Each row is a point on a tangle of strands that fork, close into loops and nearly touch. The rows are in no order.
In the rows, zero is written as 128.
Points whose rows are less than 124 apart are linked; no others are. Some points are linked to none.
luz: [134 141 100 160  73 107 124 170 162 137 133 141 126 135 104  96 105  63
 119 137 181  92 166 131 118  99  86 152 116 171  68]
Bam: [150 145 138 108 134 143 121 147 115 126 152  94 125 124 133 149  82 132
  78 132 183  99 147 101 170 176 112 140 164 144 185]
kul: [132 124  95 143 104 113  93 129 146 155 115 122  94 163 126 154  83  91
  93 172 147 116  99 105  97 134  82 148 119 196 158]
Dinip: [ 75 121 151 182 113  89 159 116 134 188  92 159 113 116 145 140  95  49
 160 184 118  98 105 136  91 107 104 176 134 188  85]
nunud: [ 97 165 111 184 180  65 138 181 124 130 166 147  99  97 156  69  62 149
 120 160 105 113 112 140 125  98  69 154  65 174 119]
tizi: [107 136 150 158 159 124 109 127 123  71 147 147 110 156  94 139  89 136
 130 112 137 138 109 120 136 123 152 127 120 149 193]
nado: [ 91 124 110 191 142  62 120 122 141 193 119 141 114 122 130 156  64 119
 129 147 118 125 100 135 103  67  81 110  58 162 114]
sepob: [171 132 141 115 116 149 125  81 141  88 117  97 107 139 177  94 193 168
 126 120 126 133 118  80 135 165 182 129 146 131 170]
zuz: [145 109 192 119  55 143 138 114 130 148  81  92 129 147 151 117 186 116
 146 126 122 126 106 172 102 132 134 118 129  44 148]
daz: [115 159  35 126 226  96 127 138 101 104 164 104 173 127 127 140  94 180
 120 141 151 155 130  78 173  81 106  80  64 206 107]
limig: [ 88  95 182  97 136 161 141 109 120 120  80  86 157 130 135 164 122 138
 174 137 123 134 113 120 179 142 185 164 178 120 196]
Nunop: [142 123 199 106  98 154 152 109  75 125 101 130 140 132 174 103 202 132
 144 142 125  98 129 136 149 210 141 114 172  62 127]
gan: [133 136  77 131 125  93 128 183 117 139 118 134 121 109 124 142 128 132
  96 120 181 128 159 102 153 158 121 132 143 128  66]
gev: [119 151  84 121 160 122 127 124 111 127 136 114 127 161 105 151  90 164
  76 123 163 159 148  80 148 101 140 111 113 172 158]
mogis: [162  85 210 125  71 152 156 114  94 137 156 114 128 117 149  99 181  94
 135  80 146  86 151 122 152 164 132 106 120  56 124]
lin: [105 160  83 143 165 100 116 118 147 129 124 153 114 144 117 166  68 138
 107 149 115 148 115 114  90  76  99 135  98 177 162]
fevo: [155 169  16 103 136 116  80 153 152 138 121  82 169 154 137 121 106 150
 111 139 180 145 138  83 155  97  92  88  97 159  95]
Sef: [136 117 100  94 219 117 133  96 103 133 148 157 161 123 100 166 141 167
  92  97 135 165 135 111 165  72 135  99 115 141  91]
roli: [138 101 171  89  95 152 116 127 115 144 104  87 142 141 132 164 160 126
 131 121 110 149 122 178 117 118 118  87 125  16 156]
Lir: [135 122 179 136 106 147 133  87 114 145 148 110 127 133 120  95 159 130
 124 123 143 128 124 160 154 174 150 131 153  96 181]
Gep: [157 110 131 156  98 129 149  94 165 142 129 128 104 145 149 106 189 125
 144  71 122 104  95 134 115 117 160 103 112 100 108]
zis: [131 117  76 123 162 130 146 159 156  73 136 104 155 126 111  99 113 123
 141 126 149 160 168 130 230 126 165 159 150 146 101]
Vivok: [137 163  18 163 135  76 109 163 157 139 139  99 160 159 146  98  90 113
 149 130 172 126 100 123 134  74  71 101  53 184  84]
fisas: [182 102 133 137  76 119 142  91 140 142 127  85 104 159 171 114 224 133
 119  96 152 108 124 121 125 134 135  72  89  70 113]
paf: [138 125 186  99 120 137 133 148  95 145 110 101 126 119 125 161  94 112
  87 137 167  86 134 114 166 184 116 130 171  98 146]
fud: [124 109 146 102 125 159 132 118 145 134  89 154 112 123 133 125 151 148
 145 118  77 111 114 105  91 153 169 154 170 105 124]
sut: [148 144  83 102 167 153 130  90 140 106 157 140 141 130 125 134 171 182
 141  85 122 170 129 130  87  93 163 109 118 135 161]
tifu: [143 135 119 104 126 175 125  97 143 104 154 125 119 130 126 145 133 156
 133  97 124 154 145 125  82 108 160 129 146 131 203]
der: [110 108  96 163 111  93 108 106 152 207 112 139 119 152 120 168  93  82
  99 160 133 110 121 131  94  59  64 115  74 171  98]
fogit: [170  82 183  45 138 178 145  99  58  87 140  90 151  78 150 149 185 166
  82 119 117 142 137 148 153 175 102 120 111  81 185]
Zom: [ 79 165 132 169 192 105 136 131 115 120 109 155 124 102 158 142  68 150
 151 154 115 106 119  59 152 156 147 140 153 196 110]
Ves: [106 143  86 131 210 100 158 152 121 132 148 136 117 105 121 123  95 159
  96  91 128 142 128 104 143 102 145 154 112 163 114]
bemaf: [159 102 220  98  94 147 127 154  61  97 101  77 128 101 194 123 176 133
 147 126  79 104 108 152 130 201 110  81 128  45 158]
fisa: [136 152  53 110 143 103  98 126 152 145 171 163 162 137  88 113 123 135
 128 124 128 148 172 139 120  90 109 115 108 104  92]
Gomu: [132 101 137  83 130 142 125 122  83 129 155 111 119 122  98 143 148 126
  87 121 144 150 164 124 160 177 130 122 144  75 143]
lenog: [168 136 112  97  90 173 125 141 148  88 162 107 143 127 130  63 167 141
 137 125 123 127 167 143 166 175 147 137 157  94 133]
Ran: [120 125 156 151  88 152 134 106 155 152 126 142 106 145  96  89 159  88
 114 109 115 114 129 166  73  92 126 129 121 117  97]
kaleg: [142 160 103 155 128 137 105 126 167 108 176 138 130 143  93 132  98 136
 119 124 147 127 145 158 176 113 121 102 135 140 149]
kad: [189 108 163  68 119 158 114 111  87  80 139 103 136 100 149 141 211 159
  96 112 133 135 127 160 154 167 102  73 110  61 150]
mev: [182 100 122  61 150 151 121  94 103 109 193 126 171 141  99 125 171 142
  99 101 159 118 140 158 196 143 108  94 114  92 146]
Lero: [136 167  20 149 151  86 101 165 148 121 122  75 150 129 151  92  92 149
 125 127 169 158 116  90 168  96 107 111  71 179  92]
lega: [122 133 121 118  93 139 146 114 148 166 127 158 111 144  96 134 147  71
  85 146 104 132 144 174  70  78  90 130 114 107  79]
Mefi: [144 139  97 102  97 130 124 183 130 117 149 111 141 137  99  94 114 110
 114 145 178  95 179 138 168 186 107 149 157 113 121]
lizo: [101 172 120 161 183 119 143 118 153 116 145 156 111 107 115 100 104 158
 127 114  81 143  99 155  99  86 135 137  99 154 138]
kef: [114 108 154 194 126 132 146 114 165 146 145 168 103 123 134  96 119  91
 156 128  66 113  95 161  78  95 129 153 119 173 103]
Vurim: [130  77 207  81 110 171 116 121 123 121  78  64 178 127 169 133 165 148
 177 138 112 118 110 131 177 167 173 152 173  80 171]
giv: [126 161  94 145 134 115 150 155 145 158 126 151 110 109 138 135  77 122
 121 165 121 129 114 114  89 133 109 170 154 221  98]
babis: [163  76 193 101  98 143 109 100 100 105 100 102 122 102 138 142 218 144
 114 107 143 132 116 152 158 155 134  83 116  64 117]
tev: [185 115 115 114  86 147 143 113 133 121 166 121 138 156 144 105 218 134
 117  83 152 101 144 161 158 131 113  76 101  54 117]
Bil: [138 124 193 101  63 161 142 113 135 146  64  99 136 160 164 110 167 113
 166 154  89 132  94 146  85 145 155 149 167  76 136]
bikon: [114 100 147 104  71 132 133 129 163 154  47  91 151 137 151 118 183 135
 195 137  91 134  77 151  92 127 168 158 135  87 115]
vaser: [101 175  84 144 164 139 132 146 154  69 168 132 126 107 110  76  95 118
 160 125 103 144 140 121 117 127 155 162 145 171 128]
saf: [117 140  64 162 113  91 127 150 132 161 149 113 103 140 108 141  91 108
 123 119 173 106 107 107 135 153 108 108 111 180 107]
mor: [106 158 169 103 148 160 126 108  95 138 106 164 154 157 144 137 122 137
 163 154 144 118 158  99 108 173 159 152 213 145 136]
Kod: [135 104 162 155 133 130 138  89 119 120 126 146 123 106 147 114 197 123
 163  99 137 132 108 121 161 161 181 124 167 121  94]
Sano: [ 94  82 166 104  57 126 116 153 136 172  63 128 144 134 111 165 112  71
 166 181 112 114 126 159  99 127 115 176 151 106 110]
Keso: [136 144  42 152  85 103 103 163 147 155 115 106 112 147 144 110 128 102
 109 126 184  94 116  92 136 147  85 129 113 161  94]
Bal: [123 158  29 145 123 134 117 147 143 112 124 103 107 143 161 143  89 150
 108 137 146 128 119  53 117 126 107 136 107 211 168]
tenal: [124 109 148 157 142 121 135 103 173 148 111 127 109 109 153 101 141 131
 176 113  60 128  53 161  56  97 149 153 105 147 122]
fes: [169  99 182 105  90 132  97 110 129 101  63  84 112 115 171 135 212 162
 130 132 133 108 104 122 129 169 145  91 124  66 135]
fena: [105 174  41 142 204  95 133 167 133  91 147 121 144 114 144 113  65 190
 118 138 134 137 146 100 142  73 103 127  63 197 139]
kegu: [119  90 161 120 114 139 124 140 148 165  91 127 124 106 110 161 130 125
 136  93  92 121 120 145 100 101 146 113 126  68  82]
gufez: [144  77 145  85 177 152 111  42 100  79 147 101 127 139 112 144 194 140
 114  93 136 169 101 122 163 116 144 115 115 132 174]
laso: [153  71 167  93 120 139 127  75 116 117  93  69 125 109 145 133 198 152
 144 112 117 182  88 103 141 141 190 117 121 115 123]
dum: [132 139  71 156  96  90 150 157 165 155 132 146 117 110 149  99 107  52
 113 163 151  92 130 132 116  99  73 176  98 208  48]
Fos: [151 142 128  88 121 188 150 128 121  74 132 138 130  99 141 147 171 167
 102 117 135 132 178 121 162 155 152 136 179 111 155]
Sol: [ 54  88 141 162 191 107 128 134 126 111 106 115 130 105 109 170  87 155
 179 126  80 150  82 138 137 113 163 136  94 137 156]
viv: [ 89 114 179 131 153 139 125 134 136 140  84 128 153 138 142 137  85 113
 206 136  87 135  94 114  93 116 178 174 181 152 135]
ronol: [143 124  80  97 137 131 149 159 120  82 138 107 143 142 126 119 107 134
 109 138 182 136 177  82 224 155 143 164 155 167 145]
likov: [154 124 123 124 143 141 109  60 133 137 191 133 151 155  98 127 157 124
 145  86 126 114 111 132 151  94 138  48 101  99 120]
peza: [131 170  55 158 159  75 124 162 156 120 153 138 127 146 124 122  67 101
 122 122 149 113  96 131 110  74  79 124  74 183 100]
muvi: [125 162 130 107 126 160 132 139 115 105 137 100 113 138 123 146  71 133
  93 131 174 115 159  83 118 132 138 149 158 181 204]
rol: [136 105 137 102  92 122  91 135 140 164 101 121 109 147 111 178  66 103
 107 166 144 110 110 112 100 144  96 155 139 151 175]
nas: [158 131 164 113  56 141 152 178  78 104 168 130 138 122 136  74 160 105
 120 118 126  99 182 166 145 179  92 107 114  48 123]
deluf: [115 129 111 124 104  98 126 174 120 179  64 141 104 115 127 170 116 117
  78 153 133 131 138 131  66 113  81 134 121 117  72]
kazit: [141 167  54  82 144 136 128 144 157  75 160 111 160 144  88  99  88 127
 141 116 148 166 168 127 146  93 149 143 119 139 147]
bofop: [119 126  67 137 150 112 120 157 148 185 143 141 118 150 106 133 108 115
  80 123 133 107 149 133  93  95  81 124 112 141  67]
nul: [102  86 158  99  82 135 126 147 165 157  50 135 157 117 132 137 139 108
 185 152  69 123  92 162  85 103 148 188 144 102  91]
nat: [104 143 103 162 133  84 129 145 138 190  77 131 106  95 167 151  73 142
 129 164 120 128  87  91  93 130 109 155 123 198 113]
kulum: [129 112  93 149 102 111 100 127 155 148 161 154 103 169  94 128  90  75
 105 155 130 113 132 137 108 115  87 148 113 170 134]
goron: [127 164  50 109 142 129 119 172 172  90 150 120 138 125 100 100  76 116
 136 137 138 145 157 123 109 105 127 170 133 177 119]
votam: [122 134  73 134 119  92 115 134 132 157 160 123 129 154  78 136 100 105
 116 104 191  83 139 111 160 120 102  86  87 145  98]
Mig: [122 153  84 113 176 137 129 151 149 122 134 153 131 100 108 127 158 165
 105  91 131 138 146 164  92 106 129 136 140 116 101]
fir: [130 150 114  93 106 117 141 182  93 109 100 154 104 129 119 174 127 126
  84 132 125 136 161 124 125 155  99 112 146  65 116]
Fug: [162 123 106 126 142 137 125  92 152  78 146 126 121 114 154  90 191 158
 125  95 116 165 131  97 161 131 180 139 132 122 128]
kag: [143 159  20 106 149  94  84 147 147 161 150 130 173 167 112 118 100 133
 115 157 152 137 161  99 118  80  77 105 103 148  84]
zikop: [ 91 138 164 156 193 117 156 110 130 113 103 127 122  79 165 106 127 166
 179 106  77 157  77 131 100  99 180 160 123 144 154]
kagak: [109 138 112 171 114 133 135 127 164 146 167 152 118 133  86  84 135  86
 130  98 131 104 147 173  91  77 107 123  99 150  82]
Neve: [ 86 112 173 195 118 121 145  81 138 109 115 127 110 134 126 122 149 110
 188 111 109 111  73 148 155 132 170 106 112 112 152]
zin: [108 162 114 125 128 120 117 131 120 140 132 129 112 127  88 130 115 122
 105 130 160 155 147 128 110 141 138 139 153 133 142]
toruv: [ 78  91 146 147 164 148 117  96 132  97 113  95 129 122 111 161 125 159
 180 116  86 166  92 134 133 115 183 119 113 132 192]
lozu: [119  91 186 111  92 135  91 108 138 168 123 107 127 138  88 148  93  97
 128 119 127 102 127 143 126 119 123 117 119  69 155]
Guve: [131 159 171  97  86 139 142 184  76 115  99 141 110 134 130 142 126 106
  98 156 124 121 154 146 106 173  91 126 171  74 139]
Tegot: [101 134 154 162  92 107 144 123 134 165 112 178 119 107 103 125 119 103
 148 125 146  80 146 114 135 142 142 135 144 133  79]
dakaz: [138  73 173  97  58 160 114 160 113 150 104 131 119 147 127 164 138  98
 114 181  80 133 149 194  83 141  71 135 136  79 150]
merid: [122 180  60 148 195  75 117 133 125 132 162 147 160 166 108 150  85 125
 133 122 163 122  99 121 126  68  91  78  93 163 112]
mez: [156  77 194  80  85 155  97 134 136 109  57  45 147 122 191 135 182 166
 161 152 100 112 109 111 153 170 156 123 141  63 155]
sud: [102 141 111 170 131  82 144 137 135 185 117 160 108  93 175 105 104  61
 123 176 132  82 118 116  92 113  73 181 128 207  54]
ribo: [117 106 174 157 160 119 121 103 104  92 146 134 120 149  77 153 106 135
 127 106 140 147  93 137 181 121 155  91  99 146 161]
lenel: [116 141 116 145 133  93 149 171 137 178 118 165 112  95 149  99 113  90
 108 147 119 100 151 120  89 122  92 181 149 142  44]
Tuga: [112 154 105 170 174  86 129 114 128 127 176 158 135 155  90 138  95 120
 137 100 134 133 108 139 133  72 118  83  82 134 116]
divot: [ 88 173 127 182 199 103 161 150 132  93 137 160 110 100 139 139  68 176
 121 143  82 141 103 139 113  91 114 132  83 156 155]
fulo: [168 106 205 127  87 151 123 149  97 148 154 149 146 137 165  90 136 119
 123 136 122  97 164 144 127 194 110 152 172  68 154]
dorad: [128 153 114 153 149 156 111 123 174  91 153 144 115 118 130  71 141 124
 150 110  89 121 121 122 108 134 157 150 163 147 113]
Did: [146 107 200 109  60 156 132 169  83 125 113 131 117 134 142 125 146 110
 120 142  80  98 137 197  88 159  67 101 116  57 158]
tedu: [107 127 179 150 160 154 125 109 117  89 126 134 116 149 129 113 126 131
 158 110 121 134 111 107 126 145 185 146 174 149 175]
lusil: [ 84 160 126 199 135  76 152 122 120 145 138 153 107 116 106 120  89 115
 140 138 129 145 114 126 136 125 142 128 110 156 114]
zik: [ 79 110 146 138 110 100 126 129 151 185  58 142 123 113 126 162  97  76
 142 183 109 115 114 141  91 113 113 182 153 145  92]
sev: [110 117 139 124 153 103 139 147 123 167  89 139 120  66 121 175 102 155
 114 120 132 137 126 107 130 134 151 136 147 124  83]
Gif: [100 119 129  98 131 112 120 112 157 170  72 154 133 138  89 160  94 126
 125 143  96 142 100 150  84  69 123 155 112 122 136]
feg: [133 108 153  87 143 186 129 102 137 105 105  92 126 119 136 171 149 157
 125  91 120 148 124 123 110 104 176 122 156 100 182]
Zefal: [ 91 154 111 183 177  95 134 148 140 112 121 152 104 133 138 162  52 140
 109 178  81 136  87 133  84  85  75 135  65 182 148]
todus: [147 153  95 106 151 142 129 110 139 117 148 150 145 139  94 125 177 157
 117  86 150 156 129 162 123 104 146 101 129 108 124]
vaki: [ 83 150 165 173 211 122 156 123 103  83 132 163 130  79 169 106 107 173
 173 126  86 146 122 101 118 121 174 160 134 173 148]
kuro: [170  98 207 135  37 145 154 108 119 148 125  99 119 123 199 100 193  97
 166 111 130  68 144 115 105 166 116 100 123  58 133]
botak: [100 137 168 170 167 135 139 141 124 120 115 157 120 159 136 128  79 119
 161 132 104 128 109  97  98 132 164 160 177 175 145]
Ture: [151 116 180 151  69 142 116 131 124 152 136 165 127 138 135 101 143 107
 148 136 128 130 158 136 105 155 139 139 174 102 114]
buku: [164 144 186 109 114 145 135 143  86 145 169 140 170 129 148  90 104 126
 130 149 160  98 165 130 151 208 123 156 186 122 154]
Fatot: [176 128 153 143  37 153 138 122 153 118 146 123 119 136 172  65 208  97
 153 113 136  72 154 134 100 160 115 112 133  89 107]
zisob: [160 140 131  86  77 144 134 160  84 116 170 135 144 153 105  98 167 118
 107 116 128 107 174 183 122 147  71  69  95  46 126]
Pef: [132 114  98 118 107 118 107 133 119 172 174 134 138 159  81 145 125 103
 104 114 184  77 174 137 141 130  79  83 107  92 117]
penan: [113 150 159 156 129 104 124 127 121 175 110 183 139 115 143 135  91 119
 168 153 133 116 143 102 117 148 143 146 180 153  71]
gifak: [159  50 198  73 118 162 122  73  90  98  91  58 141 110 158 133 209 160
 118 137 132 173 113 125 168 151 149 143 127 110 172]
gakob: [148 144 151 108  83 144 112 121 122 141 147 139 131 144  96 112 153 120
  93 123 147 115 158 176 116 138  97 102 123  62 144]
Berug: [100 155 108 105 167 134 125  89 151 126 103 158 127 135  97 168  95 158
 115 121 101 140 122 121  98  67 139 129 116 132 175]
tov: [131 136  72 107 148 113 135 152 144 173 130 139 105  97 134 147  94 110
  85 165 118 140 117 129  54 110  84 170 119 207  93]
Dil: [121 148  95  94 124 126 129 175 113 139  90 149 112 131 119 186 124 142
  76 147 113 158 163 135  70 112  86 116 136  96 112]
bepi: [157 151 108 130  93 143 121 115 150 120 158 143 140 150 110  97 188 124
 123  97 155 128 151 179 129 109 119  95 120  74 111]
Gek: [106 132 143 159 184 134 152  97  98  65 156 146 125  77 141 117 146 158
 162 113 104 183 120  99 148 133 188 145 134 178 137]
mok: [137 125 159 114  66 146 138 114 153 149 106 181 111 130 110 141 121  70
 113 177 106  91 129 151 100 137 105 162 158 140 103]
Roz: [120  86 163 151 110 129 133  84 143 147  99  67 130 124 153 124 167 145
 195 123  96 163  73 123 145 138 204 120 131 119 132]
bavot: [159 107 188  71 133 163 129 136  64  97 152 111 145  89 146 123 140 145
  86 127 128 136 168 121 151 195 122 146 148  73 177]
luru: [110 115 138 116 133 135 127 103 164 156  99 159 111 124  97 138 119  85
  90 162  84 134 106 166  69  76 114 166 117 155 105]
Nanel: [124 129  89 131 146 115  93  87 160 155 158 175 134 132 105 117 141 138
 135 120  94 159 136 156  73  82 116 124 109 114 125]
Samon: [106 136  56 144 188 101 147 135 102  67 176 116 132 123 105 151  87 154
 118 143 130 173 134  84 194 125 126 109  71 191 122]
liku: [111  83 166 147 128 104 115 102 118 156 137 125 124 149  79 160  98 101
 136  88 154 113 115 132 160 104 144  94  98 105 141]
gesu: [ 95 165  58 167 160 121 160 162 108  78 130 111 112 128 168 139  82 153
 122 132 154 131 141  45 142 129 147 150 120 221 159]
Kovot: [141 119 140  84 127 123  86 118 132 157 129 116 129 149  94 184  69 118
 100 130 147 116 129 120 116 115 100 109 128  95 173]
Posep: [142 121  86 129 158 147 122 114 152  66 177 116 140 120 109  94 151 138
 137 103 123 169 151 126 198 125 165 133 132 136 127]
gani: [153 149  89 116  96 123 103 174 171 112 134 139 139 149  85 104 103  91
 106 125 166  98 166 150 130  97  95 138 124 122  80]
buro: [138 102 156 144 148 111 135  92 133 135 110 149 124  65 143 126 180 152
 142  86 116 152 101 130 148 119 176 128 125 102  84]
Nad: [118 110 131 153 125  98 146 144 116 164 114 157 116 105 101 156 131 136
 106 105 166 116 144 120 161 141 145 123 137 128  75]
dab: [167 114 105  79 127 136 118 146 110 134 197 114 174 146  89 127 134 123
 105 112 183  89 175 164 187 143  82  82 111  80 120]
ruped: [112 127 119  88 135 161 144 141 118 123  88 137 117 114 133 177 144 159
 103 117  82 172 160 128  80 107 139 127 145  65 136]
Vufat: [128 151 136 166 146 127 136 160 122 120 132 148 118 173 136 123  83 121
 128 135 155 118 131  90 139 150 148 158 185 186 142]
Sed: [132 144 189 107 128 174 120  87 106 129 104 140 154 149 178 114 177 144
 167 153 129 117 143 126 122 186 158 134 209 101 152]
serom: [160 118 140 121  56 158 121 145 122 118 120 130  98 143 143  99 197 126
 120 126  77 126 140 153  68 147 106  86 116  67 102]
badet: [172 123 198  99  75 141 139 163  68 103 133 128 132 110 152 102 166 140
 117 113 109  96 134 176 122 193  96  91 115  50 154]
Rur: [140 151  34 184  90 103  96 145 162 138 123 116 118 149 165  98 122  82
 118 141 162 116  81 113 120  98  63 128  68 201  97]
somi: [127 152  86 139  99  90 113 143 142 192  69 128 102 105 153 158 104 124
  90 149 150 126 101  93  96 125  94 141 119 155  93]
Tud: [119 137 137 151 156 130 141 101 156 122 113 141 113 120 130 115 142 159
 153  94  92 149  76 149  88  99 171 131 118 141 150]
Golos: [153 121 158 130 102 145 135 103 106 106 135 134 133 118 162  90 231 126
 148 119 152 114 137 127 164 194 155 117 172  98  97]
Mifum: [111 156  74 180 166  83 113 164 132 144 140 118 110  80 153 109  72 165
 116 142 131 132 125  78 156 135 117 132  98 194  97]
Pel: [145 133  48  78 140 124 126 160 114 110 150  79 155 157 101 120 113 135
  93 133 197 152 178 106 191 145 120 133 123 144 144]
gipe: [156 117  76 126  94 117 115 120 159 166 152 153 127 171 107 152 113  55
  74 174 149 107 137 143 108  77  59 122  91 182  91]
belu: [116 103 139 154 167 131 128  68 116  75 140 119 115  95 139 137 169 163
 168 110  97 189  92 113 139 136 188 121 107 155 170]
riviv: [167 134 137 117  48 154 143 152 133 108 172 122 138 134 136  54 173  89
 152 117 133 100 171 154 132 167 117 131 143  67 105]
dites: [102 112 186  93 143 144 125 119 101 129  88  96 136 115 129 178  97 119
 130 145 154 120 132 101 167 162 153 153 186 113 179]
pib: [141 136 181 153  99 148 118 110 140 160 122 177 139 123 157 108 136 112
 183 142  94 124 135 125  86 141 151 136 187 132  73]
tuva: [ 92 171  77 168 210  74 142 189 110  88 168 125 125 112 148 105  61 184
 114 159 111 133 118 110 135 110  76 119  33 159 125]
fafa: [159 154 174 126 121 145 140 114 101 111 179 136 155 126 137 100 115 112
 146 139 157 131 150 114 196 184 157 141 188 138 140]
nuvan: [ 97 107 149 167 167  81 143  86 124 132 130 158 119  73 113 133 135 133
 158  91 115 146  92 139 162 107 163 123  95 119 107]
batak: [147  96 153  90  89 175 103 140 137 129  90 139 124 154 127 160 164 135
 107 157  74 160 137 183  54 100  97 118 132  84 144]
bogu: [115 114 119 126 208 120 154 113 120 139 134 147 130  95 121 154 125 185
 108  86 118 169 125 127 144  86 163 133 113 148 129]
zev: [141 126 145 146 115 122 120 114 131 102 180 139 119 114  88 104 127  97
 152  81 148 119 124 127 156 140 161 113 129 124 113]
safo: [128 133  80  77 149 126 118 138  97 136 155 119 137 158  88 140 134 135
  69 127 158 152 179 108 159 139 115 106 128  92 123]
dipa: [160 111 157  75 134 174 109 102 122 124 114  88 138 154 132 153 177 164
 114  97 118 153 116 143 100 108 145  82 130  64 161]
zotig: [112 129  65 131 175 126 126 114 121  74 184 125 141 122  93 136 118 148
 124 129 140 184 167 113 198 119 144 122 110 165 146]
vud: [ 95 136 129 130 169 123 149 135 120 143  87 134 120  78 140 178  82 169
 127 133 132 134 133  72 134 134 167 150 158 184 129]
famo: [125 142 193  88  89 169 141 135 116 137  81 122 127 140 127 136 134 111
 121 160 111 115 123 159  98 159 124 148 188  83 160]
Fetud: [108 160 168 107 110 149 135 135 112 153  78 149 129 149 126 143 115 113
 129 176 144 107 142 126  96 169 125 159 208 142 135]
keb: [ 59 105 124 154 182  87 133 149 135 181  99 112 121  99 129 156  72 139
 161 138  95 146  92 149  99  99 132 169 116 147 143]
Gid: [ 87 105 194 170 123 121 142 102 116 135 109 123 126 141 110 143 107 113
 173 136 123 113  92 136 193 151 172 121 147 127 160]
Fiped: [150 111 119 106 168 148 138  93 106  90 201 116 143 150  95 138 140 135
 109 108 164 139 124 158 212 139 120 111 124 146 182]
paruk: [143 153 113 111 103 173 112 137 164  99 158 132 123 136 109  77 128 106
 125 138 110 122 159 129 124 154 133 159 177 123 130]
bif: [126 125 105 128 200 107 121  89 111 144 181 156 161 143  88 138 130 137
 133  92 131 142 115 124 146  76 138  70 105 126  97]
kezo: [183 135 140 124  51 139 139 157 110  91 132 105  95 140 183  84 214 125
 133 123 105 103 140 135 110 179 110  75 119  61 102]
Kor: [ 82 119 171 204 110 125 132 106 149 119 118 149 103 152 115 118 103  88
 174 143  76 115  86 154 105 111 138 134 117 141 143]
Dafo: [ 81 156 109 164 194 120 155 129 119  71 130 147 116  88 131 171  77 190
 112 131 117 138 135  93 152 100 144 124  92 191 161]
zabaz: [128 147  77 154 148 111 142 174 126  91 138 123 127 156 138 121  83 140
 121 131 169 137 141  73 184 149 147 152 146 195 145]
Sota: [145  73 205 134 113 147 118  90 124 137 108  75 150 148 181 119 161 134
 199 129 115 127  81 116 164 167 188 130 162 115 162]

A tip is a point with one link. Name the tips that can be reached along the links from each point below, in the order of the rows.
bogu | Ves, likov, Nanel, Fiped
Tud | kagak, keb, Gid, Dafo
fulo | gan, Zom, fafa

A piece is two or more points that can be reached from each other along the links. Count, over all rows, the pieces, the separate loops (a circle has one, a figure eight two, a Y none), the forks (points with three links) and the tips (points with one).
pieces | 5
loops | 0
forks | 20
tips | 30
